Points, in no order, along strands that fork, close into loops and pass close to each other.
In the rows, 128 means zero.
Points whose rows are less than 132 apart are linked; no others are. Some points are linked to none.
j700: [130 111 123 179 173 174 145  91 181 197 136  91 182 118 136 169 110 136
 163 160 128 102  73 129 171 139 175  91 116 135  75  94  78 165]
j855: [ 89 172 111 136 117 128 136 165 166 102 119  87 110  71 158 148 116  80
 120  81  97 139 141 138 166 154 160 127 183 127 152 136 137 130]
j149: [155  81 142  93 119  71 124 144 114 106  96 122 119 171  91  96 146  90
 110 163 129 160 157 137  50  65 120 199  70  76 107 106  73 105]
j586: [143  97 120 110 137 110 123 150 103 122 125 138  92 133 111 129 192 143
 131 167 110 122 139 152  88  96  97 150 120 142 115 127 143 140]
j129: [ 92  68 135 131  73 139 136 134 151 192 131 174 149 171 144 120 132 200
 144 146 169 145 120 154 170 138 132 100  81  79 139 151 149 142]
j626: [115 146  86 125 131 152 123 141 136 124 122 157 159 107 142 113  95 127
  95 121 114 108  82  83 166 177 126  91 127 144 118 150 134 111]
j9: [137 143 120 124 181 159 142 118  87 116 109 107 112 114 130  63 150 148
 127 160 101 141 117  99 122 165 110 143 155 161 133 158 133  85]
j290: [157 123 124 152 116 109  90  89 146 107 141 110 112 131 122 141 143 127
 173  97 109 134 184  56 150 111  99 119 186 119 133 112 124 172]
j572: [138 129 125 105 134 139 141 155 102 119 127 151 136 124 121 137 105 113
  80 139  94  54  82 159 145 140 190 116  90 111 127  90  98 142]
j3: [157  90 113  90 118  99  98 128 108  99 125 130  72 158 106 107 129 133
 115 147 149 169 196 143  73  78  81 184 117 147 123 147 130 110]
j435: [109 157 125 172 148 143 138 105 170 152 149  80 132  86 136 201 130 139
 167 120 142 160 144 133 164 128 127 123 180 145 129 106 126 162]
j85: [ 78 112 153  73  70 157 141 137 127 129  98 181 150 153 136  80 107 101
  89  82 149 149 172 134  70 124  86  80 111 120 133 166 176  87]
j31: [139 152 131 183 180 157 176  81 120  73 156  95 145  99 126 109  85  84
 149 117  99  84 101  90 147 177 146 100 227 179 121 108 126 144]
j461: [110  86 148  79 150 112 149 169 132 107  75  90  95 135  62 123 188 128
 106 184 125 160 151 160  43 101 127 207  97 103 116 115 102 105]
j164: [136 119 117 182 164 136 169 110 180 176 149  83 172 102 154 156 122 105
 148 142 136 124  97 143 156 136 151  93 155 146  80 115  86 167]
j106: [ 95 140 128 184  97 150 152  81 173  96 168 155 169 106 133 116  90 140
 159  78 123 134 153  56 178 179 127  65 195 120 164 121 133 161]
j747: [124  40 136 146  56 114 110 143 132 137 119 177 133 177 160 146  60 113
 103 120 165  90 139 199 139 128 169 112  85 109 110 181 125 142]
j795: [120 151 130 131 183 160 164 147 120 119 118 116 121  84 119  93 145 156
 131 159 141 149 122 126 121 187  99 133 143 146 124 191 152  90]
j165: [133  44 159 102 102  79 122 100 104 113 117 165 135 183 170 121 128 102
 130 144 138  87 124 148  62 100 135 148  13  60  84 122 106 107]
j500: [ 67 140 113 135 119 177 162  91 137 170 151 172 193 127 129 107 113 166
 140 139 134 138  79 101 165 154 110  68 123 126 125 112 139 113]
j847: [174 190 131 125 154 126  88 133  88  77 103  89 113 121  96 108 122 109
 104 133  83 118 108 117 130  94 181 157 143 146 165  90  82  95]
j590: [120 178 116 112  90 135 123 106 126 111 142 153 123  97 147 100 105 123
 125  77  94 138 156  88 148 159 123 102 162 129 160 109 132 141]
j462: [145 136 112 156 200 130 113 105 119  99 115  78 101 113 100 136 174 142
 152 158  89 125 122  95 123 125 122 159 193 168 113 104 126 116]
j251: [162 105 108 118 132  99  94 140 142 154 115 124 123 143 114 193 146 145
 137 141 145 149 140 106 127  99  83 168 108 123  97 129 113 153]
j496: [103  94 131 101 142 128 135 158 140 122 117 115  94 126  88 184 195 168
 120 160 139 131 150 151  94 127 106 156 115 122 116 131 170 150]
j526: [101  55 148  77  92 109 120 145 112 123 114 111 110 153 113 119 170  86
 105 154 139 152 186 178  43  76  98 146 101  96 114 154 122 117]
j995: [110 106 128 129  86 132 143 159 117 102 154 129 107  89 142 131 136 118
  83 103 133 136 180 177 112 129 121 112 171 146 173 175 195 144]
j174: [162 117 116 147 126 114 126 149 133 119 169  95  88 106 116 111 133 162
 125 142 146 166 167 107 152 137  83 132 189 159 152 175 128 152]
j223: [174 130 116 155 146 134 138 164 125 119 147  93  88  95 120 112 133 130
 122 165 138 139 143 145 139 144 120 156 167 170 132 163  98 144]
j553: [153 138 116  78 147 116 104 112 103 144 108 150 143 172  97 156 164 127
 155 161 116 130  94 101  97 100  99 161  67 109  95  78 103 121]
j740: [160 133 101 143 135 120  88 162 141 148 112  63 107 135 128 139 132 105
 116 109 102 142 142 120 159  98 139 146 136 148 125 151  98 145]
j980: [162 146 104 132 166 149 112 108  83 102 123 126 118 143 121  79 110 144
 113 164  95 104 120  89 139 155 101 119 158 188 134 145 129 105]
j2: [143 156 123 141 134 121 140 146 138 136 135 119 117 109 119 176 145 114
 155 137 123  98 115 164 149  98 141 127 145 166 137  74 108 166]
j263: [111 147 140  79  85 126 113 136 127 181 100 141 170 151 132 101 119 103
 122 111 130 147 119 140  98  94 157 136  22  88 134 107 114 111]
j988: [130 140 136  96 162 148 135 124  77 123 131 134 130 129 104 142 168 163
 143 165 115  70  74 132 124 156 148 126 108 156 105  90 138 125]
j11: [178 116 124 144 137 114 104 174 143 116 122 106  88 161 112 163 118  79
 161 124 121 125 153 131 133 103 148 185 205 185 123 115 100 165]
j746: [137  99 134 141  71 114 123 171 128  94 164 149  99 133 143 116 113 119
 120  79 135 133 177 161 133 119 135 115 200 160 183 160 168 172]
j883: [108 102 140 100 101 132 155 158 142 171 138 102  96 111 120 134 144 136
 105 132 155 147 170 168 100 135 120 123  83  98 127 176 139 148]
j200: [128 112 104 133  77 112 104 119 114 122 153 224 165 198 162 100  55 149
 122 112 162 121  95 144 185 127 118  98  89 116 139 121 142 114]
j857: [147 140 122 149 158 115 121 162 163 151 106  73 135 128 125 145 125  88
 119 121  98 112 105 114 171 137 162 125 146 168 108 161  84 149]
j749: [135 127 116 115 164 120 104 126 147 125 110 100 119 110  76 172 169 137
 134 139 110 165 157  88 103  99  78 173 145 123 113 114 111 134]
j288: [161 148 122 168 177 127 173 102 142 112 145  40 112  68 141 122 138 111
 149 131 121 167 147 121 128 141 129 154 223 155 113 149 116 117]
j119: [ 92 137 115 145 105 141 133 159 174 169 110 127 156 122 154 152 103 107
 123 117 110 113 103 155 179 134 180 112 142 144 133 124 138 160]
j547: [146  75 123 126  83  93  77 133 121 100 131 112  82 182 140 181  89 108
 111 102 160 135 182 171 123  80 114 152 130 151 132 164 142 136]
j971: [ 93 198 137  94 141 157 138 138 134 148 106 117 163  83 114 119 137 112
 134  99 128 141 107 111 109 151 132 129  90 122 126 116 132  83]
j233: [135  97 137 129  84 121  97 162 141 126 116 105  77 150 137 147  64 126
  94  93 144 134 160 154 144 122 132 127 134 164 137 195 125 146]
j60: [189 138 109 139 128 117  97 124 134 162 105 103 166 159 127 151 109 102
 136 124 100 105  73 100 143  82 156 143  77 124 120 129  96 142]
j232: [164 150 105 148 187 159 136  90 126 162 145  96 147  97 100 148 110 135
 134 149 138 105  73  83 141 146 131  99 124 158  90 130  89 135]
j98: [154 163 107 136 177 122  84  89 122  94  91  72 109 132 102 117 167 139
 145 154  78 163 149  68 107 102 136 180 167 148 133  76  95 102]
j665: [133 159 121 141 166 131 158 125  98 116 167 127 115  84 119 143 175 133
 148 150 123 102 125 140 123 130 111 139 170 161 132 107 147 165]
j640: [125 100 146  72  95 132 128 119 108 161 110 158 149 159 142 105  91  94
  99 112 150 129 137 148  64  94 138 112  25  80 111 160 119  88]
j888: [164 133 130 114 104  77  89 107 102 101 147 177 133 174 156 101  87 142
 138  81 147 144 153 104 163 116  73 109 112 132 137 146 145 118]
j209: [140 172 136 191 204 143 160  77 113  69 140  70 153  83 137 113 117  90
 145 144  84  98 106 121 131 170 152 127 233 158 106  90 114  93]
j779: [159 147 115 117 158 118 151 160 107 123 153  91  92  75 102  79 159 123
 116 171 115 145 133 164 106 125 120 159 138 134 147 114  94 131]
j259: [108 156 105 138 102 134  90 113 137 160 102 136 159 148 146 148 112 134
 134 103 111 128 109 126 180 113 160 111  98 139 125 114 130 119]
j378: [137 131 115  90  89  77 106 110 123 131 138 165 110 148 112 146 156 107
 151  95 135 173 172 127 105  71  73 164 101 112 130  86 132 130]
j77: [167  72 121 118  92  91 100 152 106 101 149 139  67 148 133  95 127 139
 110 137 167 156 197 173  99  85  81 151 167 135 156 178 148 131]
j670: [126  97 115 124  73 127 116 129 117 145 145 210 160 179 169 109  94 151
 141 143 146  97  85 169 173 129 151 106  70 118 113  90 137 136]
j488: [120 154 110 174 148 167 165 126 158  78 145 148 151  99 132 121  72  90
 126 110 110  96 113  77 169 205 145  99 217 172 143 120 125 138]
j879: [ 86  40 149 141  45 123 113 117 157 158 118 167 154 176 157 132  70 157
 118 141 183 113 162 201 147 116 172 105  78  79 126 177 150 140]
j619: [154 196 151 145 175 122 109 130 118  93 119  64 104  82  97 139 148 107
 104 133 106 132 116 113 128 104 174 164 171 145 157  79  80 117]
j885: [103 158  99 133 136 154 153 155 162  79 127 151 134  71 139 115  85 128
  92 115 144 130 109  90 160 199 115 117 155 143 146 170 161 105]
j450: [177 152 108 107 162 115  99 101  95 139 117 108 135 158  98 100 153  98
 130 142 104 143 113  70 103  91 101 158  94 130 105 108  90 107]
j212: [114 117 136 125 158 129 154 130 158 174 123  93 140 105 124 152 206 152
 174 163 124 123 106 106 120 149 110 130 108 106  90 136 131 150]
j580: [ 93 127 183  89 155 126 155 160 125 113  94  80  96 104  85 123 193 113
 121 162 136 136 134 167  51 114 144 164 104 107 121 129 129 106]
j7: [127  67 141 156  68  74  95 113 123  89 149 209 136 183 163 136  66 129
 126 104 189 125 167 197 138  95 112  98 138 121 151 157 162 122]
j977: [144 153 120 158 149 137 130 142 121  76 133  92 103  93 149  95 118 116
 142 111  93 131 146 105 152 179 161 145 219 170 154 154 140 133]
j55: [116 135 115  61 134 146 141 141  74 106  99 165 106 134 132  42 125  97
  71 134  92 127 136 150  79 119 124 129 107 129 133 135 122  90]
j122: [144 133 140 216 189 133 185  85 150 115 151  65 128  65 150 147 118 111
 151 107 141 148 132 108 149 147 121 114 233 137  83 140 140 126]
j887: [149  65 133 131  83 107  94 143 134 151 104 136 112 179 155 165  84 122
 123 117 152  88 130 170 138 107 146 123  68 119 108 165 126 147]
j137: [140 124 118 170 124 141 100  99 152 156 147 142 142 154 123 172 104 142
 180 115 136 133 121  81 176 112 119  87 154 167 125 111 114 159]
j748: [132 142 120 146 127 140 132 111 131 167 157 168 127 133 110 153 143 176
 172 137 150 135 117 117 138 121  91 108 123 135 126 113 140 145]
j774: [183 137 124  92 144  90 119 148 114 117 100 109 109 160  84  94 138 111
 100 174 129 151 131 135  65  71 129 205  59 110 124  86  72 113]
j181: [ 86 145 175  86 122 150 173 158 115 115 112 116 120 102 113  69 152  96
 135 110 109 173 169 129  63 144  87 135 144 147 150 160 172  91]
j694: [170 109 109 129 130  83  92 169 121 127  92  83 104 160 134 116 150 115
 106 148  94 128 126 130 133  87 139 151 117 132 114 141  93 127]
j161: [143 144 155  71 105 119 130 140 103 122 107 130  88 158  97  85 135  90
 148 107 120 176 182  93  50  91  71 154 113 126 145 117 139 115]
j481: [118 108 119 100 115 152 140 163 114  86 119 183  96  99 127  97  81 132
  54 124 154 105 147 149 112 147 123 114 141 142 142 182 142  98]
j709: [127 124 136 101 149 131 149 163 111 149 103 106 121 123 125  97 164 118
 104 150 108 101  93 133 119 147 150 131  81 112 122 145 109 110]
j658: [138 124 148 160  66 107  97 122 158 127 160 160 123 148 125 135  71 133
 151  71 157 162 162 104 178 146 113  87 178 115 173 157 141 162]
j954: [107 158 135 138 116 137 161 149 127 109 161 118  92  80 135 149 152 144
 137  89 124 140 170 157 108 128 113 121 156 132 160 139 190 143]
j945: [ 95  59 156 108  81 147 161 121 129 185 143 186 131 173 130 103 156 196
 162 156 166 115 128 150 106 131 132 116  52  76 125 132 158 149]
j510: [ 87 163 137 116 183 179 160  88  80 131 155 104 195 106 124 156 143 139
 134 161 114  83  50 128 137 205 149 103 119 123  91  94 123  83]
j14: [153  88 140 107  79  90 118 113  94  73 151 174 107 157 150  87 125 113
 106 104 147 142 201 162  81  97  85 122 147 124 141 150 170 122]
j848: [132 194 132 129 167 158 119 110 139 159 114  90 158  80 116 157 113 115
 128 110 123 136  99 115 121 134 158 142  74 133 117 122 103 104]
j416: [181  87 110 118 106  76  85 160 142 163 102  87 116 157 129 121 144 114
  95 143 119 139 145 142 118  93 110 172  61  98 114 165  95 155]
j144: [ 99 196 127 114 143 117 133 131 140 112 108 106 124  74 138 124 139  84
  98  90  85 136 128 123 145 121 169 123 155 125 162 102 124 100]
j692: [102 161 131  87  90 129 129 118 144 132 144 154 130  95 144  82 122 114
 115  67 117 170 180  92 142 159  93 113 141 105 168 148 157 121]
j758: [144 146 128 105 143 128 105 114 118 167 129 126 132 141 105 103 152 123
 154 117 136 155 134  59 108 121  80 116 101 127 101 146 112 119]
j499: [151 197 150 150 193 111 129 116 136  94 126  52 125  74  96 129 178 108
 115 146 136 165 119 131 112 110 148 177 170 110 132  76  88  93]
j463: [121 204 156 161 229 121 147 109 104  96 130  72 170  85 128 127 165 102
 121 167 105 108  69 148 127 166 152 152 183 103  91  96 110  63]
j359: [136  77 160 126  96 136 128 141 148 172 110 114  93 126 141 159 116 144
 122 124 117  73 118 147 124 135 191 145  43  77 131 127 102 165]
j80: [144 162 158 101 182 125 138 126 127 135 123  86 141  99  78 151 190 127
 118 177 127 107  95 114  97 118 136 169  90  87 110  65  74 138]
j182: [157 144 127 175 210 149 138  74 109  88 116  64  99  90 105 117 170 161
 163 167 109 148 147 110 103 150 126 197 201 153 122 106 142  96]
j192: [109 120 129 179 157 132 167 162 148 142 134 112 139 104 138 151 159 147
 143 148 115  89  96 146 157 168 144  96 153 141 105 153 144 171]
j759: [194 151 112 119 128 122  83 110  92  83 121 113  81 127 122  88 116 122
 118 125 101 141 158 117 115 101 153 181 137 160 163  84 102 104]
j349: [ 93 142 107  90 114 137 108 116 134 179  86 145 150 158 141 140 152 148
 146 102 132 153 112 112 143 115 128 111  80 130 125 131 159 102]
j126: [167  48 119 138  91  82  79 142 135 130 126 128  92 187 129 194  84 129
 126 121 180 121 163 157 119  96 119 160  93 128 103 167 132 155]
j475: [130 137 124 111 121 147 125 134 106  56 110 137  80 103 161  61 119 136
  93 116 100 121 172 137 107 146 138 142 173 155 171 140 165 109]
j714: [161  97 110 138 154 113 132 122 144 163 138 120 142 132 101 184 152 140
 140 179 116  74  87 113 134 114 128 146 119 132  90  84  74 179]
j277: [120 106 147 120 117 171 138 128 142 185 115 146 128 107 150 147 121 175
 137 150 139  90  88 147 146 150 197 141  32  95 125 112 115 139]
j783: [128 179 116 117 132 142 125 105 113 101 130 116 123 119 132 114 123 100
 125  98  79 106 129  87 152 126 140 120 143 150 138  98 123 118]
j698: [100 148 134 188 116 148 172 144 184 142 147 128 141 100 152 179  98 127
 154 105 162 156 136 148 177 161 148 108 197 154 155 127 156 151]
j766: [ 54 142 125 126 105 162 168 147 157 152 120 140 133  88 133 145 113 150
 104 116 172 171 135 160 135 173 122 105  97 100 136 160 173 109]
j750: [ 76  86 147  84  86 138 102 134 125 169  89 143 117 161 129 154 155 150
 140 122 155 139 133 151 102 106 134 124  59  97 115 140 159 119]
j281: [136 122 124  84 144 120 102 156 143 129  82  78 108 151  84 152 175 121
 105 145 115 184 151 117  87  84 110 195 112 104 120 118 106 116]
j756: [167  57 140 124  82 111 102 114 144 167 117 139 133 168 149 153  96 140
 128 118 144  83 112 151 125 107 184 155  25  81 127 142 109 144]
j342: [ 84 159 107 166 166 147 179  79 122 141 159 108 184  79 148 127 142 116
 145 119  96 108  99 117 144 150 122  86 178 127 120  79 158 121]
j280: [174 131 149  94 149 117 125 144 108 125 116 106 104 126  73 131 167 124
 104 166 133 117 114 134  94  83 149 189  75  93 130  86  67 118]
j230: [ 90 170 103 164 152 141 191 121 128 104 144 150 162  69 150 125 156 135
 127 116 111 130 121 121 135 169 114 102 172 124 147 132 189 121]
j417: [ 77 117 158 106 105 178 171 129 149 180 126 160 134 136 130 128 149 173
 153 154 143 114  96 139 113 154 143 119  57 102 122 107 146 117]
j301: [134 139 124 146 164 136 139 133 134 118 149  95  98 102 114 111 186 163
 151 152 126 172 164  96 106 135  71 153 184 148 148 168 161 142]
j476: [133 106 149  97 137 150 118 141 114 110 134 159  77 150  94  93 125 170
 127 132 163 156 155 127  91 122  77 127 121 147 145 185 161 100]
j568: [119 172 152 153 180 108 123 146 136 122 109  73 157 121 118 155 163 106
 104 139 112  92  57 144 149 112 184 125 122 116 123  67  89 130]
j4: [ 59 138  88  93  84 163 146 125 146 133 105 207 153 123 139 111 108 137
  80 123 142 124  93 130 140 159 127  93 100 114 140 115 166 117]
j952: [131 135 135  87 117 109 129 151  97 115 120 143 131 151 132 120 115 100
  73 138 104  81  78 155 128  95 180 135  51  86 131  94  89 118]
j628: [ 72 169 129 122 152 154 131 111 140 163 110 118 159 112 136 138 157 121
 162 100 122 161 117  86 131 148 116  96 118 135 112 127 161  92]
j173: [102  73 126  99  83 133 122 101 115 102 118 193 138 151 161 109  74 118
  76 112 187 117 175 184  85 106 120  67 120  96 114 191 139 103]
j859: [120 127 125 132 106 144  99 162 162 150  98 109  99 136 121 178  81 124
 106  97 148 129 128 152 148 137 161 126 107 150 137 188 147 132]
j227: [122  50 135 139  87  80 106 104 110  93 130 194 145 170 179 142  70 119
 113 113 184  83 159 200  99  90 130  97  85 126  92 183 128 112]
j840: [106 115 137  72  97 142 125 141 114 119 101 170 134 149 143  71 104  88
  64 111 122 115 141 143  74 111 119 109  76 119 111 160 132  80]
j221: [162 141 115 161 188 136 116 127 132 127 116  75 153 130 128 101 107  74
 109 137  76 104  93 107 155 134 165 123 178 180 117 120  76 119]
j101: [119 154 117  87 153 144 129  85  80 169 149 127 172 160 116 145 165 125
 148 148 106 119  69  95 122 123 116 114  78 117 109  67  93 124]
j28: [117 162  95 107 136 134 132  82  78 162 155 148 171 151 137 109 125 118
 140 129 107 121 101  95 152 112  91  89 106 140 113  87 103 131]
j480: [116 151 119 184 172 145 170  92 151 176 145  97 152  79 145 181 143 153
 170 145 158 144  98 148 156 143 127 103 143 123  87 124 126 135]
j997: [100 120 120 183 101 147 113 130 145 151 169 172 149 143 122 143 120 190
 178 138 160 143 116 138 161 118 108  88 158 130 176 130 166 139]
j835: [ 89  97 121 152  84 160 149 151 139 145 152 205 163 161 146 130  99 172
 134 159 140  86  75 146 180 151 145  94 124 136 146 113 141 162]
j61: [137 153 131 109 165 160 150 146  91 109 126 141 130 108 115 130 107 118
 100 160 114  54  66 144 141 179 170 129 113 152 111 109 110 110]
j832: [126 122 116 112 145 130 130 148 111 112  97  80  63 122 117  82 188 146
 127 164 109 185 169 158  73 111 115 191 161 145 153 137 136 105]
j168: [ 71 147 119 140 142 164 160 143 150 130 119 148 145  83 142 158 114 157
 138 133 152 112  84 152 151 171 156 115 108 124 122 129 155 109]
j559: [115 137 131  86 140 126 134 149  93  85  99 129  97 111 130  69 140 116
  86 137  84 117 132 166  96 117 157 140 132 148 148 131 138  84]
j293: [147 113 125 107  95  62 103 107 110 109 145 174 125 166 150 141 112 129
 154 108 155 151 164 139 124  86  85 129  91 119 127 103 156 123]
j516: [139 152  93 147 126 145 107 103 152 167 114 123 178 131 148 150 101 105
 127 109 104 111  76  95 172 117 158  93 104 150 113  95  88 138]
j205: [129 150 117 173 122 156 159 113 150  72 155 149 127  96 121 102  78 123
 139  90 112 112 134  49 169 191 133  86 207 134 158 145 132 155]
j83: [121 121 131 128  85 114 104 134 140 164 150 153 115 148 116 132  95 153
 124  91 174 172 154 132 148 129  91  91 138 115 158 163 149 140]
j513: [ 88 147 129 169  66 149 116 122 184 102 150 166 142 108 131 136  80 155
 139  77 149 165 156  80 186 166 130  88 184 103 191 138 165 155]
j331: [ 94 136 130 107 108 138 151 128 121 180 138 173 182 155 124  90 136 149
 139 132 138 147 105 108 126 152  73  71 108 110 129 144 147 127]
j465: [127 114 130 135 137 136 128 157 112 118 141 163 127 143 124 101 140 179
 127 135 137 103  89 118 138 153  95  77 138 147 136 184 157 122]
j617: [ 75 148  86 166 147 171 177 121 144 135 150 171 181  99 142 131 104 165
 146 148 158 125  56 109 165 191 122  83 145 116 119 131 155 119]
j448: [142  87 134 160  85 119 107 142 170 205 127 152 157 171 157 139 102 147
 160 143 151 120 110 156 194 134 152 112 105 116 125 116 111 187]
j966: [115  79 129 105  89 145 124 145 134 122 123 177 123 125 128 124  64 127
  61 106 183 128 164 162 116 128 127  87 103 112 137 205 141 121]
j258: [154 116 145 138  96  97 104 169 141  93 147 123  78 160 135 132 120  95
 153 101 115 129 175 135 134 114 127 158 208 177 155 149 150 170]
j517: [116 171 130 169 179 133 136 101 141 146 130  76 167 102 123 166 143  87
 138 142  96 108  69 128 151 101 165  99 145 128 109  45  84 134]
j118: [169 117 133 111 138 114 137 162 131 130 143  85  88  91 108 133 147 122
  94 159 132 121 152 176 112 108 142 176  88 107 129 134  79 142]
j383: [ 81 110 166 112  92 151 139 138 132 113 138 196 134 149 124  87 118 144
 112  95 162 146 164 130  90 135  73  68 134 110 169 189 187 113]
j916: [101 167 178 124 173 103 128 153 108 101 114  84 139 120  92 128 165 129
  87 151 104  90  56 155 114 125 188 134  94  97 138  92 102 107]
j414: [121 199 154 117 193 119 155 123 125 131 128  73 141  75  82 139 181 100
 139 146 133 156 113 115  92 121 129 163 124 109 116  83  88  98]
j868: [ 91  70 142 134  56 125 114 130 154 160 143 205 142 160 144 109  83 181
 110 135 178 147 146 193 165 128 121  79 112  76 153 160 155 126]
j861: [105 178 162 119 206 142 154 113  87 120 132  87 180  95 111 124 163 135
 133 171 111  90  60 159 108 196 150 135 131 101 100  95 110  86]
j635: [ 86 157 115 176 141 161 160 167 195 135 116 131 159 108 153 176  87 105
 145 113 138 126 100 137 183 182 165 117 188 162 121 134 138 146]
j926: [125 136 143  77 101 103 116 122 125 132 125 111  97 131 113 117 167  93
 148  99 117 188 192 116  86  72  83 155 131 113 151 114 126 121]
j647: [210 109 124 117  89  55  80 123 103  68 143 138  97 146 170  90 101  98
 117  96 119 145 192 125 125  92 122 169 137 140 134 122 119 118]
j656: [115 116 142 100  38  90 121 101 121 108 152 171 115 131 151 104 102 113
 118  62 147 151 204 149 121 103 123 104 143 111 166 128 184 133]
j605: [149 127 131 112  90  91 103 103  81  87 154 186 111 160 169  67 128 134
 141  94 117 139 185  99 132 131  72 112 145 119 151 142 159 136]
j296: [147 152 147 123 122 142 110 140 113  66 117 118  65 122 145  79  98 126
 132 110  91 115 171 108 146 149 162 153 194 180 166 138 143 128]
j310: [119 137 144 123 137 134 132 129 118  90 118  78  79 119 120  90 189 140
 164 133 106 185 191  95  87 134  93 179 181 144 156 149 166 124]
j601: [148 104 129 143 142 147 132 106 156 192 135 127 155 130 134 167 152 161
 168 160 123  90  83 116 153 141 164 130  87 103  91  69  73 174]
j246: [ 92  49 139  96  54 132 117  99 145 181 103 141 149 164 166 123  89 136
  89 116 165 112 167 179 121 121 155 117  35  45 126 172 140 126]
j81: [112  70 155  67 111 123 108 142 130 163  87 123 121 181  98 151 178 138
 149 153 138 149 139 117  74 114 103 166  68  92  91 141 130 131]
j46: [ 93 137  91 117 101 151 108 133 139 115 116 199 136 147 147 118  89 142
  93  95 126 123  96  88 175 152 129  88 128 137 134 136 165 116]
j933: [135  56 159  94 116  81 133 144 132 135 101 131 120 171 111 131 173 108
 113 150 125 118 156 130  56  70 121 187  40  23 103 113  88 126]
j365: [116 114 126 192 137 157 142  59 155 123 168 126 144 136 110 141  90 139
 175  89 113 120 118  54 165 149 137  61 193 157 120 106 130 164]
j882: [132  99 127 132  81  92  89 120 131 149 147 183 112 172 125 169  94 161
 165 116 183 155 159 149 151  99  75 117 111 121 140 126 157 149]
j743: [161 110 109 149  90 120  88 117 168 207 127 120 163 175 139 169  96 144
 143 133 153 148 121 131 170 102 125 143  82 127 120 118  94 172]
j956: [128 122 129  97  90 114 132 126 109 147 118 158 150 154 166 109 109 106
 112 132 121 103  95 164 121  97 173 127  30  72 123  81 103 131]
j793: [107 127 124 149 124 135 129 140 117  99 145 199 137 141 117 105 137 174
 124 100 127 133 127  95 131 148  84  69 150 120 190 185 183 119]
j447: [148 155 114 154 205 141 147 101 109 140 129  71 152  94 124 121 126 116
 116 146  98 103  83  96 140 158 140 127 151 160  88 125  89 104]
j869: [117 163 120 112 146 162 147 152 135 100 112 138 103  90 121 106 100 158
  85 138 147 132 133 126 126 185 125 127 117 145 126 197 153  83]
j307: [171 117 114 154 154 123  96 123 134  82 108  96  62 129 110 142 141 138
 155 137 108 131 165  90 119 123 138 180 202 187 137 111 115 155]
j852: [ 68 167 134  87 154 163 179 136  88 126 122 165 177 124 136 108 168 130
 130 151 100  99  71 133  89 172 125 112 113 131 130 105 169 101]
j834: [166 137 133 146 106 122  98 111 155 122 160  86 108 106 138 147 108 111
 168  79 121 145 192  69 160 127 137 124 185 152 147 118 103 170]
j265: [111 157 145 117 165 121 136 160 132 106 110  80  90  88  95 187 198 135
 126 146 124 130 132 169  92 116 132 184 139 120 119 108 136 119]
j829: [126 147 132 214 168 146 193  73 156 111 142 108 163  77 151 164  94 131
 154 101 158 150 121 104 153 163 113  96 213 115  95 166 156  97]
j44: [130  87 149  88 103 104 122 119  95 140 126 160 138 188 154 130 147 119
 142 142 130  99  90 138  87 105 136 161   4  58 103  82 115 120]
j530: [111 156 136 129 182 147 139 111  94 116 153 119 148 115 100 156 178 148
 159 163 112  81  76 125 112 147 110 133 151 165 126  91 145 135]
j395: [ 97 175 141 151 139 153 159 123 123  95 148 150 123  76 122 139 147 157
 143  99 144 135 155 114 119 157 110 118 170 146 163 150 193 131]
j381: [189 135 116 130 159  88  95 134 115 137 106  80 152 156 114 138 157 111
 109 153 100 128  84  87 131  87 143 156  94 112  97  97  65 139]
j243: [146  97 107 143 120 124  83 134 170 185 118 123 135 164 121 217 123 140
 149 138 154 139 134 112 158  96 130 171  95 119 104 105  92 189]
j637: [150 119 110 106  96  96 113 152 116 105 135 115  74 117 128 123 136 102
  94  98 122 145 164 170 121  79 142 131 143 139 151 130 119 136]
j466: [115 195 128 160 194 140 161 119 106  81 125 103 163  82 143 147 124 103
 119 146  98  86  79 155 143 184 152 138 193 136 105  97 151  88]
j286: [122 111 154  80 113 112 112 135 115 180 129 165 159 180 124 102 142 135
 149 117 150 154 130 101  97 129  66 119  63 126 111 152 125 113]
j112: [ 97 157 115 178 175 133 149  70 126 131 145  84 157 100 145 157 148 110
 149 116  91 117  95 108 144 112 144  77 184 141 101  50 126 141]
j139: [205 133 116 139 116  90  89 124  93  81 146 146  73 155 144 110 111 108
 141 122 101 119 163 114 128  94 133 175 160 165 142  97 110 133]
j687: [146 161 125 166 153 122 154 138 156  96 129  69 129  72 149 118 106  86
 120 100  88 135 133 113 158 162 173 141 230 162 135 141 108 126]
j891: [148 101 100 162 121 112 111  65 157 161 152 121 137 146 127 177 124 134
 169 114 136 153 143  81 153  96  85 106 167 148 103  95 114 178]
j361: [156 123  97 115 113  94 122 153  90 128 142 159 125 152 149 104  92 112
  99 111 125  95 105 145 152 118 129 125 100 139 108 136 124 129]
j874: [157  95 130 113 135 125 125 147  95 138 136 161 128 151 131  91 156 163
 126 164 137 101 100 103 137 155  91  99  92 118 112 175 133 132]
j109: [124 102 129 177  72 122 139 157 159 147 162 210 152 174 128 119  94 157
 160 148 154 120 121 182 173 122 120  81 157 140 167 130 159 169]

A tip is a point with one link. Name the tips that can be reached along the links from each point below, in the order of the rows.
j747 => j980, j7, j4, j859, j246
j80 => j832, j647, j933
j383 => j165, j2, j692, j829, j874
j995 => j98, j182, j916
j496 => j586, j448

How many points has the smallest loop of links through each point below? Write none if it is on no loop.
j119 => none
j277 => 10
j748 => none
j144 => none
j847 => none

A fork is a point with three links, a tip a point with one. Leave the first point through the second and follow the links. Name the first fork or tip that comes.
j112; j342 => j462
j106; j205 => j510
j510; j861 => j106
j2; j665 => j956

Name the points in between on the shortest way along the links from the first point to the second, in order.
j572; j590 => j952 j956 j263 j640 j840 j55 j559 j475 j296 j977 j687 j855 j144 j783
j3; j466 => j77 j14 j605 j888 j293 j882 j83 j658 j513 j106 j205 j488 j31 j209
j286; j119 => j758 j450 j381 j60 j516 j259
j395; j98 => j954 j995 j746 j258 j11 j307 j462
